Each row is a point on a tangle of strands that fork, close into loops and nearly touch. The rows are in no order.
Two points are linked if the straight distance between their rows is under 46.7. Some points are linked to none.
reka: [  7  31  -5  -2  67 -18 -64  -1 -16 -29]
Vonop: [-24 -60 -48  25 -22 -13  36  15  19 -40]
Lemez: [-23 -17  15  31 -62   5  65 -12  20  -2]
Fimiz: [ -8  57  19 -30 -96  48  80  -5  25  57]
simit: [-37  18  66 -10 -60  -1  47 -37  22 -22]
Duto: [-10  71  34 -26 -18 -28   3 -23   4 -12]
vusos: [ 42  10  14 -15  93  15 -81  11 -32  18]
dizev: [ 29  46   4 -22  38 -21 -43   2 -23  22]
Bifef: [-43 -15  63   9 -90  40  68 -34  29   4]
Veg: [ -1 -31 -38  25 -12 -24  18   8   2 -15]
Tuke: [ 37 -40 -40  11  42 -11 -28  26 -22  28]
Lolup: [-29 -60 -62   3  12 -21  -2  21  14 -58]
Sivi: [  0  15  -9   2  31 -33 -29  -7  -4 -34]
migop: [ 13  86  19 -42  -4 -22 -10 -10  -3  18]
repu: [ 46  -8   0 -13  76   4 -63  19 -33  34]
bam: [-13 -41 -51  -1  40 -20 -33  22  -1 -53]
dige: [-22  18  41  -1 -89  30  74 -21  27  28]
luk: [-16  59  44 -25 -32 -23  18 -28  10 -16]
kize: [ 32 -35 -35   4  53 -13 -44  22 -25   6]
venek: [ 19 -43 -32  -8  88   1 -73  25 -22 -19]
vimor: [ 49  12 -11 -14  37 -10 -37  17 -29  46]
Pumaf: [-27  20  47   1 -98  61  85 -22  30  44]
tese: [ 23 -25  -5  -9 111  25 -96  18 -26 -22]
lusi: [ 42   8 -32   8  -4  -1   9  24 -17  68]
tasiz: [-45 -17  57  35 -96  81  83 -32  33  31]
totan: [ 19  39  -3  -9 -20 -22  10   0  -5  29]
Lil: [-32 -38  10  40 -67  21  71 -12  26  -9]
koz: [-13 -25 -19  24 -27 -19  31  -1  13 -21]
Mezu: [  6  21 -13   0  46 -28 -48  -1 -13 -31]
Lavo: [-26 -51 -69  -8  38 -19 -28  29   4 -61]
Bapu: [-33 -55 -17  43 -54  12  64  -2  29 -24]
Deva: [-16 -20  -8  27 -43 -10  48  -6  18 -12]
vez: [-48 -25  57  29 -93  63  77 -31  29  19]
rok: [ 13 -29 -43  19   7 -22   4  15  -3   0]
git: [ 45  29  -9 -22  17 -10 -23  15 -25  57]
Kazo: [ 24  80   9 -46  -8 -17  -5   0  -9  40]
Muma: [ 38  34  16 -22  84   6 -77   9 -30  17]
Vefe: [ 30  39   7 -17  62 -11 -64   5 -23  15]
siz: [-26 -56 -34  36 -41   1  52   7  25 -31]
Gak: [-28 -60 -59  10  -3 -16  14  21  16 -50]
nagov: [  4  80  29 -35  -7 -27  -5 -20  -2   3]
soziv: [-43  -5  72   1 -74  19  55 -40  27 -15]
gudaf: [-27  37  55 -16 -45 -15  33 -33  20 -20]
Tid: [ 17  16   0  -7  88   2 -83   3 -24 -22]
fum: [ -2 -25 -38   5  34 -27 -26  10  -6 -33]
ded: [ 22  -1  -2  -4 109  19 -95  13 -26 -24]
ziti: [ 46  -5  -8 -10  56  -3 -50  19 -32  40]
noze: [-21  25  50  -9 -82  17  62 -22  24  13]
kadu: [ 41 -30 -41  19  26  -8 -14  28 -23  41]
zeso: [ 12 -33 -35  -4  70 -13 -59  21 -21 -20]
zome: [ -2  -6 -22   6  19 -33 -13  -1  -3 -36]
tapep: [-40   6  60  13 -99  89  90 -24  33  50]

A tip is a point with one link. Name the tips that can be reached along the links from each point below, in the order of the rows.
Tuke => venek, kadu
Duto => Kazo, noze
Sivi => tese, rok
Muma => dizev, git

A fork is a point with three links, a tip a point with one. Leave the first point through the second and follow the links. Name the first fork or tip that comes.
fum; zome => tese
Deva; koz => rok
Tuke; kize => venek
zeso; kize => kadu
vez; tasiz => noze

A piece is two or more points that can be reached from each other along the links. Count, over all rows, the pieces, the separate loops (a circle has one, a figure eight two, a Y none), the forks (points with three links) and the tips (points with one).
pieces => 4
loops => 0
forks => 0
tips => 8
